Each row is a point on a landscape with many valleys, with its height.
A ball rolls from a point to the lowest of its 2 nearest points, and stops where none of them is lower. Distance is the straight distance between rows; heights are no part of it.
(1096) h=339: [164  89 158 124 120 132 112 105 109 193  60 132 102 112  98 130 139 179
 162 144 134 104]
(1403) h=34: [100 175 125 115 137 111 100 139 112 111 215  97 173 162  98 144 130 101
 179  73 136 151]
(233) h=449: [104 109  57 135 131 129 184 109 107 125 125 141 106 115 120 109  51  98
 139 152  99 142]
(256) h=509: [141 116 128 122 129 114  96 131 104 154 147  93 123 155 131 118 122 145
 172  95 129 150]
(1758) h=182: [ 96 106 139 141  94 125 168 135 143 107 106 120 145 113 151 161 155 178
  79 116 126 158]
(314) h=179: [154 175 146 164 127 179 134 117  96 163  68 112 110 136 130 108 119 122
 117 157 132 133]
(1429) h=551: [153  65 124 114 124 154 116 137  97 165 104 107  82 133 151  66 104  87
 172 142 111 100]
(2522) h=566: [141 154 175 149 144 169 146 121 118 152  95 137 100 110 147 121 175 137
  97 172 121  63]
(98) h=200: [ 81  87 154  75 129 111 154 136 135 109 186  90 106 138 161 102 184 113
 138 119  86  81]
(332) h=334: [132 194 107 130 152 149 127 179 144  93 175 120 122 157 165 116 114  88
 102 129 123 153]
(1609) h=265: [111 147 158 137 149 132 115 125  87 155 202 104 125 154 126 151 159 133
 174 105 112 100]
(2103) h=801: [127 142 158  85 160 139 120 116 116 129 191  77 140 163 122 197 167 176
 126 128 118 104]
(2079) h=583: [137 133  91  81 144 102 138 108 156 112 111 144 146 111 103 165 105 151
 133 124 143 165]
(160) h=576: [165  55 131  69 139 118  82 124 106 140 150  62 112 142 151  96  95 119
 156  98 115 116]
(1099) h=363: [110  91 107 145 133 111 163 102 119 153 133 165  95  83 114  98 137 137
 172 149 106  80]
(1003) h=230: [117 164 108  94 155 106 124 157 162  85 183 144 144 140 138 144 130 117
 126 111 136 155]
(1630) h=475: [113 127 117 142 115 114 152 115 134 123 103 173 131  90 103 135 123 138
 126 138 126 141]
(624) h=307: [128  90 152 168  88 128  99 152 104 165 129  96 107 147 163  85 129 130
 154 107 115 123]
(562) h=314: [132  97 100  73 126 159 168  98  92 155  86  76 106 140 118 102 103 117
 145 164 108 110]
(1018) h=152: [121 135 150 141 125 147 140 130 122 144 139 125 119 128 151 123 171 160
 133 139 113  94]
(2526) h=618: [159 104  92 104 132 111 104 139 192  83  97 192 150 100  96 111  88  70
 127 124 170 146]
(422) h=240: [148 181 110 119 146 117 100 102 143 142 109 188 143  99  64 110 118 105
 180 139 145  86]
(1548) h=462: [ 93 182 101 143 103 144 147 135  85 130 133  77 152 178 148 130 101 142
 120 113 123 198]
(495) h=668: [147 116 131  81 126 143 140 116 118 126  78  61 144 142 136 173 132 191
  80 127 133 154]
(1562) h=447: [134  66 125 132 112 104 139 100 129 157  77 171 119  76  95 140 136 181
 155 141 123 108]
(2138) h=337: [135  95 139 178  96 122  97 153 102 178 102 131 100 129 136  73 120 119
 174 122 132 130]
(248) h=107: [144 201 100 125 134 130 100 108 169 112 147 158 218  96  89 149 133 117
 141 102 176  76]
(1744) h=244: [126 110 134 186  96 108 134 121 131 129  77 203 114  87  97 104 117 114
 144 155 128 117]
(269) h=487: [112 135 130 135 142 133 184 122 151  93 129 158 118  88 152 144 158 135
  66 159 104 112]
(2297) h=147: [ 73 150 170 205  79 128 131 152  99 145 151 121 142 140 148 119 169 157
 148 107 128 130]
(1035) h=176: [149  88 107  69 151 114 131 100  96 167 121  82 122 135 116 141 104 177
 171 116 124 124]
(1517) h=374: [148 106 151 137 134 134 124 103 112 188 102 124  96 120 114 118 147 160
 185 143 122  88]
(1875) h=169: [150 199 106 117 137 129 103  98 161 135 108 170 187 102  70 134 123 110
 160 129 165  77]
(1746) h=841: [119  88 153 152  79 108  86 160 126 123 148  95 132 148 162 119 132 159
 121  89 116 164]
(696) h=99: [172 137 159 136 120 160 121 123 110 170  52 104 109 136 128 125 131 150
 116 156 142 121]
(695) h=683: [153 168 140 103 139 167 146 103 115 130  88  60 134 152 139 164 129 166
  67 143 126 138]
(1821) h=585: [162 169 114  93 168 135 108 129 152 118 126 144 124 134 113 142 112 120
 121 144 135 130]
(475) h=299: [121 129 165 129 156 124  92 143 109 128 235 118 117 141 147 132 161 108
 156  95 108  97]
(1804) h=564: [151 176 100  79 160 120 131 121 155 112 127 123 152 140 111 159 108 140
 121 132 147 166]
(828) h=211: [ 73 164  92 158 129 120 188 108 111 118 152 148 136 113 120 132 117 135
 133 143  96 141]
(2323) h=651: [152 209 128 146 141 142  97 137 167  97 110 181 153 103 106  98 133  70
 102 138 160 104]
(1104) h=325: [178  83 153 147 132 163 120 133 126 172  59 155  88 107 134  87 124 110
 142 171 134  90]
(2061) h=563: [168  58 138  87 123 140  96 133 106 150 116  72  88 150 161  74 109  92
 153 118 117 107]
(283) h=338: [118  86 121 160 132 125 160 130 135 131 113 179  93  88 129 101 128 116
 139 155 107  89]
(2538) h=701: [145 200 123 120 146 163 145 113 102 143 103  82 131 158 125 144 103 142
  99 148 127 156]
(482) h=277: [119 187  95 114 180 127 129 159 143 102 210 159 121 138 149 111 135  91
 126 140 120 123]
(1265) h=258: [179 130 133  95 162 168 135 141 151 120  96 122 101 135 152 124 111 110
  83 163 134 126]
(589) h=336: [147  83 117  74 129 169 158 119 113 130  80  97  95 146 147  98 107  91
 109 171 117 112]
(1150) h=291: [ 58 125  98 179 124 101 182 140 127 109 178 189 123  89 132  97 124 113
 121 144  98 110]
(1901) h=184: [127  54  87 163 127 130 156 113 125 119  88 179 103 119 123 103  53  83
 132 161 122 136]
(919) h=602: [125 115  85 101 149 109 173  81 140 113  93 162 131  95  83 165  94 155
 124 138 118 154]
(192) h=719: [147 203 114 119 169 162 142 116 103 148 142 101 118 166 132 127 108 127
 141 153 124 135]
(1753) h=373: [ 82 173  61 109 136 134 198  92  96 123 142 102 137 137 121 151  86 147
 117 134 101 160]
(1992) h=150: [100 134 102 128 153 118 126 149 124 128 219 114 125 150 155 115 128 110
 158  88 107 142]
(1637) h=406: [146 132 137 106 130  97  73 172 203  79 135 175 150 112 124 123 149 112
 107  96 162 130]
(1800) h=544: [134 209 102  77 156 132 126 143 158  91 149 110 160 159 115 155 106 114
 105 107 147 169]
(1578) h=111: [116 186 100 109 165 108 110 138 124 124 211 138 152 149 103 130 128  96
 182  92 136 139]
(838) h=411: [152 102 140 122 147 134 159  95 148 114  56 169 105  80 103 161 121 122
  84 167 129 125]
(1554) h=535: [105 144 103 100 136 106 150  97 114 143 148 122 151 132  95 170 134 172
 172 119 125 143]
(603) h=275: [115  83  93 144 132 148 189  89 115 105  68 139 118 117 132 143  62  88
  81 161 115 147]
(1125) h=656: [147 194 107 134 159 133 122 114 160  88 100 197 141  98  93 113 111  71
 111 153 141 109]
(1439) h=358: [141 149 155 129 145 111  89 109 131 164 118 157 125 126  85 136 155 141
 178 127 150  91]
(2112) h=229: [106 149 133 160 100 142 174 129 118 119 108 109 141 123 158 148 146 149
  74 130 120 166]
(953) h=181: [119 201  95 111 151 116 118 145 151 103 172 150 156 136 105 127 124  92
 148 115 142 137]
(1977) h=637: [137 147  99 130 138 110 118 131 190  75 101 200 154  87  92 121 106  70
  96 131 151 122]
(690) h=315: [ 88  92 108 180 110 113 172 135 134 116 145 172 109  86 153  91 125 116
 125 149 103 104]
(1336) h=301: [107 129 154 201  88 130 148 133 119 136  82 181 118  92 126 107 144 127
 118 140 124 132]
(2129) h=306: [113 214  97 114 177 149 153 153 143  89 205 127 134 152 149 136 131 105
  95 145 117 142]
(2351) h=483: [133  98  62 135 125 134 151 126  96 153 106 134 109 127 116  95  54 101
 172 144 117 159]
(710) h=73: [ 84 131 153 169 103  97 110 125  98 154 172 127 147 136 100 144 173 151
 194  79 137 122]
(5) h=322: [ 92 165 118 191 125 141 184 107 112 105 110 157 112  93 134 114 115 102
  96 159 104 131]
(2211) h=397: [102 112  74 134 170 138 197 100 134  99 135 158  97 105 121 119  73  83
 108 167  83 101]
(585) h=577: [159  57  90 108 126 125 126 141 147 100  80 147 131 137 134 127  67  99
 101 131 167 183]
(775) h=243: [137 129 156  78 119 154 111 139 137 107 158  48 114 171 178 119 147 118
  90 135  94 106]
(825) h=506: [101 148  95 128 117  95 152 104 125 132 123 151 140 110  86 136 119 151
 158 125 126 144]
(79) h=302: [187 115 145 109 146 155  90 154 146 128  97  89 102 159 152 119 101 121
  97 139 135 134]
(1589) h=241: [ 97 132 144 179 109 108  91 161 106 146 186 130 123 142 151  96 147 118
 173  84 123 141]
(2264) h=103: [116 137 161 109 153 111  99 125 141 135 173 181 127 121  93 177 213 172
 131 131 148  67]
(801) h=518: [117 121 141 184 130 150 169 146 146  90 114 165 104  88 174 121 125  67
  52 162 123 130]
(1045) h=131: [ 88 101 165 161 128 108 107 121  97 167 200 138 124 127 118 149 190 155
 189  84 119  90]
(1426) h=497: [112 188  98 116 140 143 157 129 112 111 164  86 145 170 149 139 105 132
 121 115 118 170]
(855) h=384: [168  77 126  92 139 138 147  93 134 148  60 135 112 105 102 146 107 156
 119 160 137 116]
(2160) h=178: [131 207 142 134 154 140 107 151 153 107 149 167 131 133 125 129 162 105
  99 146 141 118]
(1654) h=378: [139 131 120 160  96 163 131 160  94 147  90  82 124 165 160  94  92 120
 115 139 141 161]
(206) h=767: [142 204 135 115 186 144  98 115  95 175 184 120 118 161 102 134 137 121
 188 141 136  97]
(897) h=175: [158 120 145  91 172 159 172 100 159 110  92 150  98  84 140 153 160 108
  51 177 112  76]
(1848) h=419: [117 169  98 157 103 164 152 143  72 141 107  62 134 169 154 102  88 125
 113 134 123 178]
(752) h=452: [154 132 148 143 118 110  71 159 157 139 121 147 122 134 132  93 134 124
 154 106 151 135]
(2377) h=58: [156 115 160 104 141 143 146 114 157 120  76 119 122 107 138 180 162 172
  65 142 134 127]
(570) h=233: [ 84 186 140 156 100 126 145 116 104 137 137 135 156 139  98 154 173 168
 153 115 138 129]
(2230) h=403: [106 128  78  98 124 126 177  99 102 129 128  89 148 132 121 164 110 176
 126 124 112 158]
(2113) h=502: [ 98 123 126 161 141 147 194 119 139  87 122 158 102  87 157 121 133  84
  50 162  99  99]
(2263) h=522: [116 124  92 143 118 123 150 116  84 165 123 113 118 127 125 105  91 128
 177 126 114 146]
(190) h=113: [ 98 177 154 157 101 118  99 168 158  91 155 156 173 123 136 133 183 125
 107 100 148 125]
(490) h=552: [140 113 177 157 120 166 135 145 137 138  96 130  99 108 169  97 179 118
  95 157 117  73]
(1904) h=416: [150 111 125 110 145 108 141 105 139 153  86 154 113 100  87 140 127 159
 149 149 136 122]
(1274) h=289: [163 125 154 176 125 153 119 151 129 160  86 156  97 118 133  81 124 106
 131 156 137 111]
(965) h=187: [102  71 157  87 138 106 131 122 133 123 189  91 117 121 164 128 183 150
 144 102 101  79]
(1802) h=98: [103 147 112 102 154 103 106 143 108 119 230  89 152 173 141 145 118 120
 158  70 117 163]
(814) h=613: [149 137  97 114 124  92  75 146 185 111 146 173 165  94 109  96 130  83
 173  82 165 114]
(1174) h=278: [ 91 146 124 194  98 150 192 125 115  98 107 131 129 101 158 128 123 119
  69 146 110 153]
(1194) h=285: [143  73  71  77 147 130 176 116 136 102 111 118 121 126 126 151  83 126
  99 145 131 158]
(1270) h=847: [132  95 152 139  99 107  97 169 158 109 131 126 128 133 154 126 145 153
 106 100 137 154]
(224) h=311: [138 176 133 136 148 115 101  97 127 161 124 187 138 104  60 127 172 127
 177 143 151  66]
(135) h=860: [133 121 154 133 126 155 118 166 151 109 148 109 117 143 183 118 151 130
  83 134 117 116]
(300) h=197: [103 145 114 156 126 112 123 162 132 133 191 142 121 126 146 101 130 106
 166 104 122 141]
(1187) h=304: [136  88  81 117 126 162 174 101  92 119  61 113 141 142 140 139  53  91
  82 169 130 160]
(157) h=370: [182  57 120  97 135 163 125 144 125 124  63 104 117 156 158 111  86  95
  85 164 148 136]
(621) h=293: [130 132 118 102 151 137 144 152 168  82 154 118 135 133 169 150 125 130
  60 132 119 151]
(2523) h=385: [160 141 189 126  92 106  31 126 123 147 140  73 146 168 115 126 113 137
 135  93 152 157]
(1212) h=430: [172  54 146 125 132 136 123 147 162 123  79 155 106 104 148 124 124 128
  97 149 141 119]
(584) h=327: [110 106  54  97 133 148 198 100  93 114  86  98 146 140 128 148  51 115
  91 158 110 172]
(880) h=460: [116 170 172 150 114 127  89 126 109 146 151 107 142 163 106 145 161 151
 145 101 137 126]
(389) h=753: [153 196 139 135 174 142  87 136 108 159 172 130 110 161 112 105 122  88
 177 125 128 114]
(1172) h=245: [112 116 180 166  78 116  86 135 113 160 119  95 134 149 131 131 155 178
 146  99 125 138]
(150) h=260: [144  47  79  98 138 119 168 102 125 108  71 146 130 118 124 158  63 119
  95 160 140 170]
(1943) h=479: [127 132 131 113 129 110 168 100 159  88  78 158 148  80 105 195 149 151
  68 130 132 154]
(637) h=817: [122 155 141 101 128 112 102 140 156  93 187  81 158 169 135 172 134 157
 109  94 138 163]
(1735) h=362: [ 84 186 141 199 100 132 148 104  86 154 120 163 134 117 100 118 163 140
 171 136 124 109]
(1228) h=567: [135  68  98 113 149 102 121 126 113 162 155 147  96 104 123  92 100 120
 204 101 115 134]
(719) h=104: [114 159 170 156 138 146 139 120 112 144 166 146 125 131 137 149 200 158
 108 151 118  67]
(951) h=300: [ 97 199 135 163 132 136 156 101 105 140 132 148 137 121 101 139 154 148
 134 149 120 114]
(2024) h=555: [147 101  86 108 126 117 143 136 165  82  80 158 153 121 119 145  77  91
  77 125 155 198]
(2172) h=426: [ 98 117  98 120 127 124 194  93 127 118 117 126 134 109 116 168 123 170
 102 136 105 149]
(745) h=310: [181 155 182 121 119 154  59 132 110 144 154  41 126 181 164 121 107 127
  98 136 113 125]
(850) h=308: [136  90  98  60 168 137 184 108 159  91 122 132 121 106 135 153 107 120
  89 158 111 127]
(2370) h=121: [144  95 130  81 162 119 119  97 103 166 157  90 116 138 127 133 134 153
 186 112 113  92]
(2133) h=476: [109  87 140 137 111 129 185 121 151 107 103 136 125  86 162 140 159 140
  72 148 103 115]
(306) h=413: [114 173 161 176 109 131 116 106  83 181 108 152 127 126  85 116 163 146
 183 135 138  94]
(284) h=371: [103 121 129  91 134  80 136 135 181  73 169 174 163 101 117 178 178 168
  98 102 141 130]
(988) h=264: [139 134 101  80 166 121 123 166 176  77 174 120 117 150 158 141 107 117
 102 116 124 157]
(1538) h=130: [123 106 146 108 109 128 153 115 148 125  83 118 144 112 129 181 163 199
  78 125 132 147]
(1917) h=349: [167 172 170 131 116 134  50 139 106 145 157  69 128 183 138 121 103 119
 130 110 129 156]
(1779) h=367: [113 223 122 134 139 147 120 151 142  93 151 119 154 164 140 121 130  97
 104 117 141 166]
(2065) h=157: [ 70 167 130 170  84 108 140 132  95 145 163 118 168 146 104 136 155 154
 172  90 132 150]
(2429) h=321: [113 155 161 193 100 111  81 181 137 125 161 161 127 133 147  96 173 105
 134 111 137 120]
(2265) h=235: [122 120 104 106 128 125 143  93  74 181 128  70 137 144 117 136 109 169
 187 116 116 139]
(2531) h=217: [152 112 131 122 155 163 162 120 149 110  93 137  99 102 151 136 131 100
  74 172 118 110]
(1908) h=238: [146 213  86  93 193 129 125 150 158 100 183 160 129 136 113 135 119  86
 123 143 130 131]
(2384) h=177: [ 86  38  90 149  84 140 187 126 109 116 104 127 121 118 154  94  84  93
 119 148 110 142]
(255) h=128: [157 123 148  93 155 147 175 100 160 106  81 117 111  92 153 179 161 128
  40 158 124 115]
(2051) h=652: [144 120 137 101 109 120 115 120  98 150 100  60 146 154 127 158 118 191
 113 110 134 161]
(204) h=259: [ 51 158  78 160 135 102 189 111 130 100 180 184 124  97 113 127 104 119
 131 141  97 120]
(815) h=520: [109 202  91  91 152 125 150 123 126 106 175 102 162 164 109 169 109 133
 136 114 132 169]
(2066) h=323: [118 176 119 108 144 124 153 133 159  90 153 135 144 124 138 174 147 146
  80 132 127 153]
(1114) h=792: [136 165 144  88 172 138 118 102 107 157 165  85 134 160 102 182 152 164
 156 131 127  97]
(1581) h=558: [104 147  74  78 133  86 152  94 127 127 143 129 166 123  70 160 113 159
 187  96 139 164]
(1446) h=549: [126  86  97 130 129 124 135 129  96 169 151 121 104 122 146  90 112 114
 184 115 107 116]
(668) h=598: [165  88  75  92 139 111 103 153 173  90  93 156 136 124 103 116  70  90
 134 122 172 177]
(608) h=532: [164 128 101  94 148 139 141 126 167  86  76 137 140 122 114 175  92 106
  57 131 155 190]
(2535) h=218: [115 113 143  89 133 145 136 131 139 121 165  85 117 140 166 114 158 126
 115 131  96  82]
(1570) h=485: [128 129 166 143 115 108  66 133 108 157 167 109 132 158 119 125 144 137
 171  90 130 133]
(1926) h=364: [128 150 127 151  79 116  83 149 112 163  96 111 161 149  97  88 105 122
 173  94 166 158]
(1458) h=324: [137  68  85  90 163 115 169 111 156  98 123 171 112  89 121 146 103 126
 113 161 112 113]
(510) h=381: [135 126 141 180  73 117  97 141 101 182  71 131 136 132 107  83 113 137
 174 118 148 145]
(2080) h=204: [ 70  65  94 147  96 132 206 102 113 118 103 127 126 103 133 122  99 132
 112 145  96 126]
(613) h=83: [ 82 171 141 193 106 142 140 134  97 146 162 127 122 137 147 108 150 137
 153 128 118 121]
(1601) h=205: [136 177 151 110 141 120  74 117 157 131 139 158 182 119  67 168 183 135
 146 112 172  66]
(56) h=810: [127 163 151  96 156 125 103 134 129  99 217  91 147 170 131 189 144 151
 124 106 120 129]
(2350) h=172: [139  94 139  85 172 107  99 109 107 148 201 112 121 139 125 142 130 144
 193  90 116 119]
(2399) h=464: [127  39 147 108 109 129 160 143 172  97  97 142 116  98 159 139 153 144
  75 146 121 114]
(2027) h=199: [ 96 130 174 183  67 120 116 149 120 134 113 117 140 136 148 129 165 168
 117 103 138 149]
(468) h=271: [148 163 174 112 121 174 104 126 104 129 156  40 119 183 174 115 136 120
  99 136  91 102]
(40) h=156: [ 70 158 108 178  97 128 177 119  96 143 156 124 139 120 137 119 134 148
 147 132 104 134]
(181) h=429: [111 210 159 161 121 151 111 144 109 134 157 105 142 167 126 140 150 135
 125 126 140 138]
(795) h=343: [135  59 101 117 158 116 177 104 157  93  90 178 113  84 120 164  93 105
  79 154 118 130]
(1769) h=124: [ 78  47 120  88  77 129 176 138 109 117 107  70 117 136 150  95 143 119
 130 132 102 130]
(974) h=102: [104  47 122 102  95 115 152 139 118 120 130  70 122 130 161 109 142 155
 132 105 109 125]
(2074) h=180: [142  48 153 105 115  95 104 113 110 154 114  94 119 124 127 142 138 192
 159  94 137 132]
(2140) h=354: [158  56 119  79 105 169 143 135  97 132  46  83 124 168 162 102  93  84
  98 172 136 127]
(2214) h=163: [149 125 152 129 117 155 131 127 126 146 100 102 111 137 146 127 141 150
 114 145 123 119]
(1896) h=341: [168 119 145 149 122 172  96 165 114 149  90  93 104 167 164  92  98 108
  99 147 141 136]
(2021) h=280: [110 107 197 185  85 121  92 147  99 157 155 104 118 134 155 116 178 165
 144 111 118 100]
(1698) h=376: [143  88 121 146 143 123 154  93 157 103  58 187 118  95 109 146  90  89
  86 155 129 140]
(2504) h=601: [155  84 153  54 109 126  93 107 118 119 137  26 129 160 149 142 121 166
 105 116 108 126]
(1492) h=633: [144 124 117  80 124 109  98 129 105 133 125  56 142 168 129 151  92 165
 121  98 129 182]
(310) h=446: [125 130 143 149 132 116 161  84 145 107  53 174 121  66 102 176 141 126
  66 147 130 135]
(1529) h=108: [144  70 121 174 112 147 139 126 123 130  61 173 110 121 140 105  83  78
 114 168 138 148]
(760) h=290: [123 148 134 181  87 132 133 150 124 128  82 148 129 119 128  99 124 114
 116 126 137 164]
(470) h=159: [137 202 137 101 135 130  92 115 167 116 150 129 213 133  81 175 156 132
 132 100 176  89]
(346) h=396: [163 116 173 108 102  86  27 141 144 128 146 104 152 144 114 119 116 129
 150  73 160 151]
(600) h=353: [163  87 138 119 141 147 140 108 127 153  70 143  92  98 117 114 129 131
 135 173 121  87]
(2015) h=228: [136  36  67 112 133 124 167 103 126 107  91 158 117 123 126 116  54  95
 124 165 128 142]
(1918) h=615: [161 119 142  80 130 127  77 126 121 121 145  56 126 169 149 148 106 164
 102 107 120 144]
(2404) h=225: [114 176 136 171  83 127 110 160 121 120 117 125 149 143 133 106 120 113
 133 107 146 164]
(1479) h=391: [186  41 142 101 130 161 115 133 132 146  53 126  97 130 149 103 108 101
 109 172 147 108]
(2217) h=589: [154  74 134  54 136 111 100 103 103 136 156  41 128 148 144 130 110 156
 143  90 108 122]
(786) h=351: [106 154 135 109 134 110 131 131 156  98 157 150 159 117 114 171 175 160
 113 119 139 125]
(871) h=398: [103 252 138 150 128 162 117 148 118 108 168 109 165 170 118 142 148  97
 127 126 145 144]
(1070) h=183: [142  65 134 174 105 126 122 139 133 143  66 185 106 102 115 102 110 109
 146 153 145 136]
(1152) h=164: [ 96 182 149 186  85 135 114 167 144 103 142 133 153 140 146 109 155 123
 106  98 142 153]
(1696) h=236: [ 99  84 118 158 108 148 197  83 109 122  71 135 115 100 126 133 100 116
  92 160 101 124]
(1097) h=292: [164  93 153 108 119 107  92 101 107 184  68 106 122 129  87 141 122 194
 164 113 152 125]
(1325) h=263: [101 196 146 195 128 156 143 163 119 113 165 156 113 122 168  96 155 102
  98 145 114 113]
(341) h=536: [145  71  91 114 127 161 150 123  93 148  94 118  88 140 144  68  84  59
 162 169 118 101]
(1303) h=515: [145 105  73 113 137 152 149 131  93 158 124  97  98 140 144  80  72  90
 162 141 114 126]
(2232) h=160: [123 149 178 129 132 111  85 124 147 135 143 147 159 132  90 167 199 166
 140 117 158  90]
(68) h=580: [124 140  80  84 142  87 117 111 146 119 164 136 166 128  81 145 115 130
 194  79 154 157]
(344) h=372: [160 108 157 111 130  83  42 156 157 111 183 118 120 143 138 113 117 119
 148  76 136 159]
(1410) h=125: [126 160 131 120 157 128 110 144 152 122 158 167 120 127 127 137 165 130
 134 140 128 105]
(1887) h=781: [147 180 142  95 191 141 105 110 101 155 192 123 124 157  82 177 160 137
 164 133 129  87]
(471) h=368: [ 99 152 101 175 156 153 185 108 122 107 122 163  91 103 127 107  78  74
  96 170  90 104]
(67) h=224: [134 195 133 155 149 158 136 148 133 115 146 159 104 129 156 115 144  98
  93 158 121 111]
(2014) h=387: [117 112 120 103 130  77 102 155 202  66 160 179 161 101 123 139 165 135
 116  95 151 133]
(467) h=276: [118 127 169 195  85 120  75 153  97 165 150 109 114 154 150  82 142 126
 173  94 131 134]
(651) h=305: [116 142 192 189  95 116  75 166 120 137 166 129 116 145 149 115 178 139
 133 110 127 113]
(732) h=345: [ 91 125  62 107 137 146 212  91 105 111 122  99 132 120 128 149  82 125
  92 152  93 145]
(1648) h=148: [ 84  46 106 128  67 145 184 136  84 132  84  85 128 131 160  86 113 113
 117 144 110 145]
(1207) h=453: [ 93 112 116 131  96 101 164  96 130 119  96 144 150  98  97 174 138 187
 122 119 123 154]
(1355) h=219: [116 108 130 124 154 121 109 116  87 158 212 103 123 142 130 119 136 123
 196  82 104 120]
(546) h=404: [147 141 165 164 121 135  93 118  94 200 104 134 105 132 110 104 155 150
 186 143 131  95]
(611) h=420: [ 95 102  65 120 154 114 183 102 131 113 148 168 105 100 105 126  80 111
 141 147  95 119]
(1882) h=165: [102  73 163 122 130 106 117 116 105 152 194 106 122 125 140 143 183 160
 180  95 103  86]
(180) h=736: [145 217 121 133 150 148 108 134 114 150 143 127 124 160 111 114 112 106
 154 136 134 138]
(1060) h=234: [152  85 174 119 101 101  66 109 103 179 111  88 121 150 109 136 131 184
 163  98 138 131]
(1689) h=390: [108 109 111 137 154 100 136 103 114 163 176 179 105  91 107 120 151 137
 192 132 111  87]
(1885) h=36: [116 136 172 144 146 127 104 124 114 155 178 145 114 129 108 166 205 167
 144 133 127  64]
(982) h=471: [112  76 122 136  99 103 169  87 135 128  66 170 132  82  82 166 129 179
 127 131 122 140]
(408) h=450: [150  69 156 126 129 128 128 167 172 102 114 139 107 106 168 126 149 137
  82 133 134 112]
(519) h=415: [ 94  94 103 154 118 107 159 106 153  88  77 183 135  90  96 144  86 102
  97 136 128 158]
(1268) h=428: [164 124 149 124 123 106  48 181 179 101 136 153 126 136 147 103 131 100
 123 103 153 130]
(946) h=326: [135 110 148 132 149 116  79 163 142 123 203 129 110 141 162 114 137 112
 146  97 117 110]
(1787) h=394: [133 122 123 109 155  97 108 116 138 151 151 178 122 102  84 132 162 141
 183 123 138  86]
(417) h=504: [142 108 115 104 118 116 153 122 168  90  64 139 146 108 112 176 126 142
  66 122 147 181]
(125) h=242: [149 148 147 183 113 171 122 140  94 176  78 122  93 136 144  76 108 109
 142 164 129 118]
(704) h=421: [149 151 175 160  88 128  71 135 105 187  81 110 132 149 110 101 128 144
 164 116 155 133]
(253) h=534: [126 118 161 182 119 161 157 165 142 107 117 148 101  99 191  97 157  92
  55 154 120 102]
(215) h=543: [112  91 168 148 114 155 155 157 155 112 110 137  99 107 186  82 178  87
  79 159 110  75]
(2534) h=294: [ 94 183 156 201 114 133 110 171 121 113 165 178 132 119 151 101 184 110
 100 130 138 109]
(2355) h=136: [135  63 130  98 113 105 123 139 133 130 139  96 125 128 146 134 133 168
 144 102 131 131]
(2204) h=636: [158 193 136 131 128 130  80 152 187 107 122 153 177 123 121 106 140  92
 116 111 168 107]
(1568) h=348: [159  89 171 140 124 100  47 165 146 120 189 121 113 136 166  97 123 109
 135  89 117 133]
(1437) h=834: [116 128 147 126  96 107  88 143 120 119 150  72 150 164 146 142 122 151
 129  84 125 172]
(1837) h=606: [187 191 122  68 204 143 110 111 167 125 106 161 108 130  92 147 115 118
 113 159 144 115]
(2045) h=65: [118 163 135 138 125 109  97 147 162 102 155 188 156 112 111 128 181 117
 124 119 148 113]
(286) h=600: [132 133  92  94 142  85 107 131 167 115 158 174 154 106  98 117 124 108
 188  86 155 129]
(807) h=825: [116 154 159 118 103 126  93 125 115 114 190  53 155 177 135 173 132 161
 111  98 124 167]
(1447) h=448: [121  93  96 134 115 107 159 125 146 110  95 160 135 108 111 138  94 133
 120 131 134 176]
(1771) h=284: [128 104  94  95 114 140 156 102  68 167 100  63 118 141 127 106 110 145
 160 129 110 121]
(2469) h=297: [101 163 110 173  64 116 120 145 109 139 103 121 165 137 106  89 114 119
 158  95 146 177]
(733) h=540: [145  89  94 114 139  96 107 131 114 144 143 123 117 130 114 110  94 133
 190  92 139 162]
(2177) h=854: [140 131 172 143 120 125  92 161 155 125 138 131 117 129 153 123 163 146
 104 129 133 118]
(2271) h=409: [148  28 152 124 104 150 134 138 140 140  69 126 104 112 156 104 134 114
 115 157 134 104]
(2411) h=444: [138 153 177 164 101 120  75 147 130 162 104 139 132 140 109 104 157 131
 163 106 156 115]
(1491) h=625: [157 162 115 122 126 117  63 148 194  98 151 155 197 120 118 115 130  90
 139  84 172  99]

Where does a ball stop that starts at each point below?
(1228) => (1403)
(1207) => (974)
(1800) => (2377)
(1125) => (1529)
(2323) => (1529)
(752) => (1403)
(215) => (2370)

Call two points neighbours if one is among the 2 nearest of the other. Go from one point of each pair to the other, from neighbour to neighbour, staying as low as possible. Name the highest point that can't be avoided.
(696) / (1885) => (2214)
(2370) / (710) => (346)
(2370) / (1403) => (982)
(2045) / (1529) => (1336)
(1403) / (613) => (510)
(1529) / (1885) => (1787)
(1529) / (2377) => (1228)
(1529) / (613) => (2429)
(2370) / (974) => (306)
(248) / (1885) => (1601)
